Each row is a point on a landscape with many valleys, with its height.
A ball rolls from a point to whichever of its 6 nearest points has the largest drop for the distance, and stops where none of them is lower. Distance is the straight distance between rows; heights are no part of it.
vatis height 11.8: [165 158 144 160 104  94 121 138 139  81 109 132]
bev height 36.4: [ 92  40 105  63 146 134 111 110  55 158 165 145]
Las height 9.5: [139  72 131  93 129 125 125 104  80 125 151 134]
Sel height 51.2: [140 106 165 185  54  93 141 121 119  56 131 161]
Kiru height 57.6: [149  99 153 136  97 100 152 107  87  99 145 148]
Bufi height 71.9: [162 112 147 152 103  93 146 108 105  93 137 145]
zofod height 24.4: [120 108 107  77 145 140 116 121 121 132 114 122]
tobul height 8.7: [ 85 140 103 117 156 162 142 139 152 180 130 109]
Nepuf height 16.2: [ 87 143  81 125 177 158 150 140 151 198 135 107]
bag height 48.7: [117  50 124  72 132 129 119 103  64 138 165 143]
sagur height 18.8: [140  85 126  93 139 122 123 101  98 124 147 138]
Noku height 44.2: [150 196 160 203 144 147 117 138 199 128 127 118]
pina height 28.9: [129  66 124  83 135 126 125 101  81 132 157 140]
likuf height 24.2: [125  86 108  79 146 130 116 107 108 132 135 135]
devu height 32.3: [154 197 168 203  83 120 119 160 170  90 114 113]
nar height 63.1: [161 123 151 165  92  90 147 118 111  81 131 152]
boso height 68.5: [149 105 156 157  79  93 152 109  95  82 136 155]
gufo height 20.9: [115  96  98  69 149 137 114 116 116 147 122 131]
Vod height 15.9: [104 158 101 149 169 161 145 135 182 174 118 120]
rol height 16.3: [ 98 157  57 117 195 151 146 150 146 213 138  99]
Fir height 21.1: [160 187 152 190  69 101 114 156 162  72 103 125]
fepo height 64.0: [131 151 151 119 126 141 117 136 149 124 105 113]
gam height 36.7: [128 170 162 150 128 144 119 137 159 125 108 110]
zate height 53.0: [158 125 146 193  77  81 143 121 139  61 129 153]
Viga height 59.0: [143 133 137 106 130 128 117 127 135 112 107 126]
buti height 24.3: [157 158 141 146 110 107 118 134 136  89 108 124]
vov height 45.1: [160 104 141 130 116 106 139 108  96 108 138 139]
sezav height 16.8: [164 172 147 173  90 100 119 144 146  78 108 126]
Nirem height 44.1: [113 159 154 143 140 153 127 137 166 138 117 113]
Gozi height 16.0: [157 118 129 111 130 110 122 112 117 111 122 130]
fev height 19.6: [135 104 170 159  50  92 153 119  89  69 131 159]
Zokos height 18.3: [ 67 126  80  86 159 157 136 153 116 197 137 110]
dumuv height 60.8: [162 120 141 134 120 100 136 110 113  97 130 138]
niv height 24.1: [ 91  56  73  56 163 127 111 121  76 158 156 152]
madad height 61.3: [127 134 137  99 133 139 115 128 137 128 105 123]
nivon height 9.2: [135 175 166 165 121 139 119 143 162 119 116 112]
gero height 34.2: [111  53 100  68 151 132 115 105  78 149 158 148]
lale height 37.9: [136 114 122  91 138 128 112 121 126 122 115 130]
zamo height 44.7: [ 97 130 122  96 136 152 123 134 140 153 111 115]
Lagi height 14.0: [ 97 161  83 136 177 158 150 141 178 186 125 115]
Zivi height 53.1: [153 119 154 186  73  86 144 117 123  58 130 156]
pib height 22.5: [ 82 123 106  86 144 155 125 136 132 168 119 116]
kog height 31.9: [150 190 166 183  99 126 117 152 160 101 108 112]
dason height 30.4: [123 165 149 167 149 157 125 136 183 147 119 121]
Didag height 13.4: [158  96 143 113 127 112 135 106  94 110 142 139]
mip height 33.9: [148 175 162 157 111 127 114 141 154 107 105 117]
ramub height 18.7: [ 73 105  75  64 151 146 119 147 103 174 127 124]
fode height 37.6: [141  87 157 109  97 113 142 101  66 112 152 137]
Soz height 45.2: [154 199 161 214 128 143 118 146 196 120 129 113]
nek height 41.3: [155 198 168 216 103 136 120 157 182 107 125 109]
Zutuv height 39.3: [ 93 144 124 133 151 165 137 131 160 166 123 114]
nebun height 46.1: [164 143 141 130 121 108 123 129 126  96 111 131]
fopid height 20.6: [102  70  74  60 159 136 107 119  92 154 139 146]
mimon height 19.0: [ 85 112  91  72 144 148 119 140 119 170 121 118]
Ral height 8.8: [ 99 159  66 124 185 157 149 141 162 201 131 103]
naf height 17.1: [ 78 136  68 102 188 153 143 153 118 218 154 103]

For each start below, name the point where the ball stops.
vov: Las
gufo: tobul
gero: tobul
Bufi: Las
niv: tobul
devu: vatis
nar: fev
Nepuf: tobul
Gozi: Las

Call two points neighbours if one is among the 6 nearest of the other. Go from one point of each pair to the other, from neighbour to neighbour, staying as low as possible. Name the highest point that can't be avoided.
vatis and fev: zate
Las and vatis: kog
Las and tobul: likuf
nivon and tobul: dason

Two balls start at each pair of points below. Name the first point that both come to, or write never.
zamo and zofod: tobul
lale and Kiru: Didag
naf and madad: never
